Each row is a point on a landscape with many peaks, with its height.
From any point a climber steps to the highest of the 2 points nearest to it. It stops when none of these is higher. Distance is the straight distance between rows; heights are no part of it.
zoma (h 15.2): -13  -3  -8  27  -31  -11  16  3  39  -6  -29  11  -53  19  -36  6  -5  -36  20  -1  -7  -45
Kab (h 62.4): 5  6  1  -9  47  -12  -11  10  8  -12  -11  23  18  3  18  6  16  34  -13  26  8  -10
Kar (h 47.3): 6  -23  8  -24  -11  14  -17  5  -20  1  16  -28  37  11  1  7  -7  17  -5  3  18  15
nozo (h 61.7): -15  11  18  1  -15  13  -34  22  28  -4  3  -20  -3  -13  -5  -2  6  7  -2  -3  18  -23
lif (h 25.8): 14  -24  -26  2  16  -6  13  6  15  -2  35  4  -8  12  46  0  -4  2  16  -13  -22  28
sibu (h 25.4): 3  17  3  -6  -9  -16  11  -31  -10  -1  25  -16  -18  -14  27  16  2  -6  4  -26  -21  -26
pana (h 24.4): -14  45  11  -13  -6  -4  -6  -10  0  -17  25  2  1  -8  -1  9  16  -7  3  -19  -5  -12
dekos (h 45.8): 10  3  26  1  -21  -4  8  -32  -5  10  17  17  -16  -10  11  -7  1  39  -3  8  38  13
Tira (h 28.0): 26  -20  -17  -24  33  -36  22  10  11  -5  22  5  1  17  32  -25  3  3  19  -12  2  5
nuru (h 67.2): -30  29  29  12  -5  30  -25  19  19  30  -4  -12  -6  -43  -14  -19  12  -11  -16  -2  13  -1
koma (h 8.6): 26  -35  -19  15  19  -19  5  -9  4  -5  -4  54  -7  41  -4  10  -30  -9  50  -9  -39  6
damib (h 4.8): 13  -14  -29  23  22  10  -23  -17  -4  7  20  16  -2  12  12  55  -32  1  18  -4  -25  9
Gulo (h 40.8): 37  8  7  11  16  -17  -16  0  -1  2  8  -14  0  29  30  11  -17  0  15  17  -14  37
Gesa (h 3.5): 18  6  -24  16  22  9  -20  1  0  12  17  -14  11  17  -14  28  -13  1  -13  -10  -9  16
Makop (h 32.7): -21  -11  0  -12  -11  19  -7  2  -49  -2  4  0  -4  -32  -1  1  25  16  -25  -10  15  12
fose (h 25.3): -15  22  -12  -12  -17  7  23  15  7  -1  -1  -32  -8  -23  -23  -19  10  -5  -29  -7  31  1
Pemid (h 27.3): -13  -6  -19  -32  -6  8  46  8  -3  15  3  -10  18  0  -15  -22  19  17  -36  -6  15  0
Sivif (h 19.6): -16  15  -19  4  12  -27  -23  -11  28  -13  -30  -20  -40  -2  -48  -11  -6  -32  -1  20  7  -56
dez (h 56.0): -1  3  -1  11  -17  -5  -33  5  5  -15  2  -52  -5  11  -18  -2  -6  -9  9  -12  15  -17
dos (h 23.0): -14  -30  -18  9  17  -8  0  26  -3  9  44  15  8  18  25  2  -5  27  26  7  -1  40
gad (h 32.9): 2  21  11  -29  1  19  -5  10  -38  -4  -14  -21  28  -6  -37  9  15  31  -34  2  21  22
gali (h 77.0): -5  3  -7  1  23  10  -19  -42  19  9  -1  7  0  1  -12  8  -9  8  -9  6  -3  -30
Dab (h 20.4): 8  -16  3  -11  -8  -12  18  17  -12  13  37  28  31  4  36  -2  5  20  11  19  22  33
fikib (h 43.9): 5  13  23  30  -14  -10  12  0  15  24  7  -19  -9  29  33  13  20  -8  -4  9  -12  10
ruf (h 23.1): -12  41  3  24  2  8  -13  -11  9  -26  7  -4  1  -2  13  13  -1  5  2  10  -9  14
duba (h 28.8): -28  14  21  -7  -12  29  17  -19  -4  10  6  -15  42  -35  -6  -35  -7  -13  -27  -11  11  4
mutos (h 10.9): 18  -37  -12  29  2  -4  -3  5  7  -26  -26  46  -26  40  2  17  -7  -27  33  -7  -31  -28
kag (h 36.0): 14  0  15  -19  -18  10  13  -4  -16  -9  -1  -19  -1  -5  -14  -41  10  13  -22  -18  12  41
Les (h 23.5): -34  13  -11  -18  -4  -3  -9  3  13  2  -37  -49  -26  -38  0  -32  6  -7  -25  15  34  -1
pafam (h 45.4): 30  -24  -6  14  10  -11  -3  -9  9  7  -7  -24  -5  47  11  22  -18  -5  24  -20  -25  15
noko (h 26.2): -26  11  -21  23  -7  17  -21  6  53  -19  -36  -17  -29  -13  5  6  -3  -30  -5  7  -16  -40
Robi (h 25.5): -1  -12  23  -18  -25  31  40  2  -26  -5  -28  -5  55  -32  -37  -9  -14  -30  -29  4  20  19
tavom (h 29.3): 22  -24  -34  21  -1  26  -19  9  37  -14  -40  -26  -37  -6  18  8  -8  -27  0  11  -27  -29
miv (h 27.5): -12  -3  9  -4  -11  25  23  -20  -32  0  16  -16  62  -6  -29  -17  -3  -5  -26  5  19  19
vem (h 31.0): -19  2  -17  2  -19  -9  0  -5  -36  -25  24  2  1  -5  28  0  42  16  -20  17  7  4
tugag (h 48.4): -19  13  3  31  -29  1  -46  11  19  -11  -40  -21  -62  -8  -39  19  -14  -11  24  1  -36  -21
Simok (h 51.4): -1  -8  -18  6  6  -15  7  -3  12  -16  12  -2  -13  51  -7  -11  -7  -12  24  -22  -24  15
seb (h 37.3): 4  7  33  -7  -3  3  26  -5  -50  -18  -20  -3  40  6  2  -9  13  15  -27  28  7  30
vod (h 33.0): 0  -6  6  28  -11  14  -28  -9  1  -21  -55  17  -42  25  -30  4  -26  -24  36  -18  -31  -25
gotan (h 39.7): -12  7  54  5  -25  14  9  -1  -37  -15  -33  -9  31  -20  3  -20  12  -7  -24  23  27  6
Dul (h 72.6): -27  19  10  -3  -9  -1  -22  28  9  29  11  -29  -3  -35  -45  -23  13  -30  -8  -16  -4  -26
lar (h 56.6): -20  10  -12  29  -38  -3  -18  33  25  19  -15  -46  -43  -8  -41  18  -8  -26  8  7  -29  -39
Gimul (h 42.9): 7  -16  -4  -32  7  7  20  11  -27  21  25  -9  42  14  -15  3  -9  34  -1  -5  7  44
ful (h 54.9): 24  -3  -15  15  41  -24  -12  -11  12  -11  11  15  12  26  12  6  -11  26  9  44  -1  -22
dunib (h 20.0): -2  10  16  -28  -17  9  37  23  -40  -5  -14  38  27  -16  18  34  -3  19  -17  21  19  41
dizov (h 36.8): 14  2  4  -2  37  -23  -8  10  7  29  7  12  18  29  47  -8  -26  11  45  1  -3  42
fubo (h 41.7): -25  9  48  2  -15  18  7  -4  -17  18  -29  4  9  -24  -10  -9  28  13  -15  -9  36  -10
kone (h 23.7): -1  1  20  -24  -7  8  44  10  -25  -8  -23  5  37  -20  -2  2  13  -11  -25  -19  35  6
Luzib (h 50.5): 5  -22  -2  31  -12  7  -15  -16  22  19  6  -1  -27  19  7  7  4  -37  2  -15  -11  -11
sipo (h 56.7): -23  9  -10  11  -17  -10  -11  -15  8  -31  24  -7  -42  -35  -15  -15  -8  -22  10  -5  21  -22
kib (h 62.9): 3  -14  -19  25  18  -9  12  12  21  -39  -5  17  -24  38  3  -4  -16  21  33  13  -38  5
zili (h 32.8): 26  -25  0  -1  13  8  -15  9  32  -18  -24  2  -16  7  22  -2  -12  -9  18  -3  -33  -30
kepel (h 54.3): 5  15  8  -13  13  -10  25  1  -1  6  10  19  7  22  10  11  8  52  -10  15  -6  6
Komu (h 40.5): -20  -7  5  31  -38  8  -35  -7  27  -1  -72  -13  -51  15  -34  5  -39  -31  25  11  -30  -26
vukap (h 53.7): -11  -4  -11  19  -24  0  -14  -13  18  5  8  0  -47  -26  -6  -1  2  -50  13  -24  -3  -28
Ves (h 17.4): 13  10  -10  18  -17  -17  -11  8  24  -5  -17  9  -51  -8  -53  -18  -12  -25  17  13  -2  -35
zubaf (h 35.1): 1  32  1  -10  -9  7  17  -20  -38  2  -22  -23  19  -21  -6  -8  9  3  -50  16  13  25
Lus (h 64.8): -2  15  16  7  6  8  0  -7  3  22  5  12  29  15  31  7  18  -6  -18  5  14  15
zefum (h 49.0): 15  14  9  -31  -2  -29  12  -38  2  4  23  21  17  7  15  -2  -3  34  1  21  15  5
lasoz (h 54.7): 3  1  27  -36  -9  17  33  1  -28  22  -11  66  68  -4  5  -9  -2  10  6  25  8  37
Turan (h 30.5): 39  14  -10  -23  29  -39  15  33  12  10  10  13  -1  19  38  9  -12  0  37  -11  -24  1
Dunog (h 50.2): 0  -15  17  -36  23  -1  18  16  -27  24  -4  50  73  10  9  18  2  6  12  4  26  27
Neke (h 60.9): 21  6  34  -18  8  3  15  -15  2  18  9  24  49  -1  27  -15  -9  -8  -6  -8  18  10
digo (h 61.5): 0  -3  -27  7  1  -4  -9  -2  24  -23  20  8  -34  -4  -13  -8  0  5  6  -15  10  -8
pozu (h 29.1): -1  -11  -5  0  0  -30  -13  -4  -27  -18  19  -8  -1  0  21  16  11  28  3  10  -5  -15
dofi (h 28.5): -4  2  9  19  11  5  -38  -13  23  -28  -26  -5  -14  0  -30  -16  -19  -37  27  -13  -8  -28
kub (h 40.2): 13  -10  -2  20  19  -18  28  2  22  37  17  7  -2  34  24  18  2  -2  -2  3  -20  -11
Tas (h 58.8): 20  10  31  -32  3  20  38  -6  -20  33  -1  20  63  -21  19  -5  -12  12  -22  10  1  29
Zasap (h 30.0): -25  -1  14  -27  -30  40  -1  -1  -22  18  -13  -26  35  -43  -12  -28  18  -13  -38  12  -5  16
mareb (h 13.1): -10  -8  -11  26  -29  5  -11  -14  30  -28  -8  40  -35  22  -10  21  -4  -24  28  -10  -6  -27
beb (h 69.9): -4  16  0  -3  23  7  -7  -23  -12  -1  0  11  26  -7  -2  14  14  9  -31  2  22  -13
badem (h 68.0): 6  14  -13  8  27  -2  -20  -35  27  -15  -16  26  -32  13  -7  -14  6  0  -1  5  -36  -13
lasok (h 68.9): 12  -18  -12  3  25  -15  -1  -24  9  -2  30  32  2  -1  -7  3  -15  3  14  -10  -1  -16
rit (h 2.4): -11  5  -21  2  27  33  -28  -9  -11  11  1  -30  -3  -11  -6  4  8  10  -26  0  -19  10
tafi (h 29.2): -30  -17  -23  -15  3  -1  38  8  -23  2  23  7  4  -3  24  -22  38  15  -36  -5  6  5
bibe (h 31.3): -13  2  -4  -18  -31  28  -15  9  -44  7  2  -24  7  -59  -24  -22  3  10  -26  15  16  15
gir (h 38.8): 22  -7  0  -29  6  -5  16  9  -8  -7  23  4  11  9  -10  -24  -11  20  11  -34  22  31
Vudus (h 49.8): 2  -10  -8  35  6  -10  24  23  28  -25  -3  9  -26  27  -27  22  -3  10  23  -1  -35  -41
posun (h 6.5): 13  -29  -41  -5  21  -19  -15  15  -7  17  20  31  3  32  18  30  -21  1  41  -7  -35  4
Zami (h 34.4): -8  -22  -1  -14  11  17  -17  3  -13  9  22  8  -11  -15  17  8  23  4  -11  -42  9  28
zibam (h 21.7): -22  19  -12  -10  -2  -25  -21  14  18  -9  -25  -39  -50  -30  -22  -25  6  -22  -9  4  -2  -32
Vozol (h 36.3): 27  -18  15  -32  25  5  -11  8  -1  -2  7  -4  -4  -10  15  -3  3  23  7  -35  15  14
Madig (h 47.0): -6  -4  9  36  -17  -5  -1  -13  -2  12  16  -18  -15  8  3  -15  17  -4  -24  -4  3  3
zugi (h 18.7): 12  4  -3  -27  -16  -22  31  11  -36  1  -5  29  46  4  37  8  3  15  6  34  25  48
pibo (h 51.5): 13  -18  3  2  -25  5  -20  -2  3  -6  36  -24  8  5  -32  -1  3  -5  11  -12  29  7
sizen (h 36.5): 44  -22  -10  5  17  -1  -1  7  35  19  7  6  -11  13  7  18  1  5  2  8  -31  -27
pugo (h 23.6): -6  27  -9  40  0  18  0  7  35  -12  -6  -7  -32  -6  -1  8  -6  -9  10  7  -27  -18
ras (h 22.0): 2  6  24  -4  8  12  27  19  -31  9  -8  17  21  -13  0  24  2  15  -23  2  51  20
lagiv (h 65.3): -34  0  -17  6  -10  8  -25  28  14  31  -4  -44  -22  -43  -35  8  -8  -11  0  8  -9  -41
vilaf (h 43.6): -14  7  38  -3  -22  -5  19  -30  -8  -6  -1  -1  -15  -11  8  -14  10  5  -7  -6  47  -23
kina (h 33.4): 18  6  -20  -25  36  -30  5  19  -17  23  15  16  39  13  26  7  1  10  32  -10  -13  34
sovod (h 27.0): 3  7  -17  6  23  -37  5  -15  -19  -31  17  4  -20  0  37  -2  11  5  12  -4  -30  -18

Where does a climber stop that starts at each point below?
zubaf | Kab
dofi | Dul
Gimul | Dul
zugi | kib
pugo | gali
Madig | gali
Dunog | gali
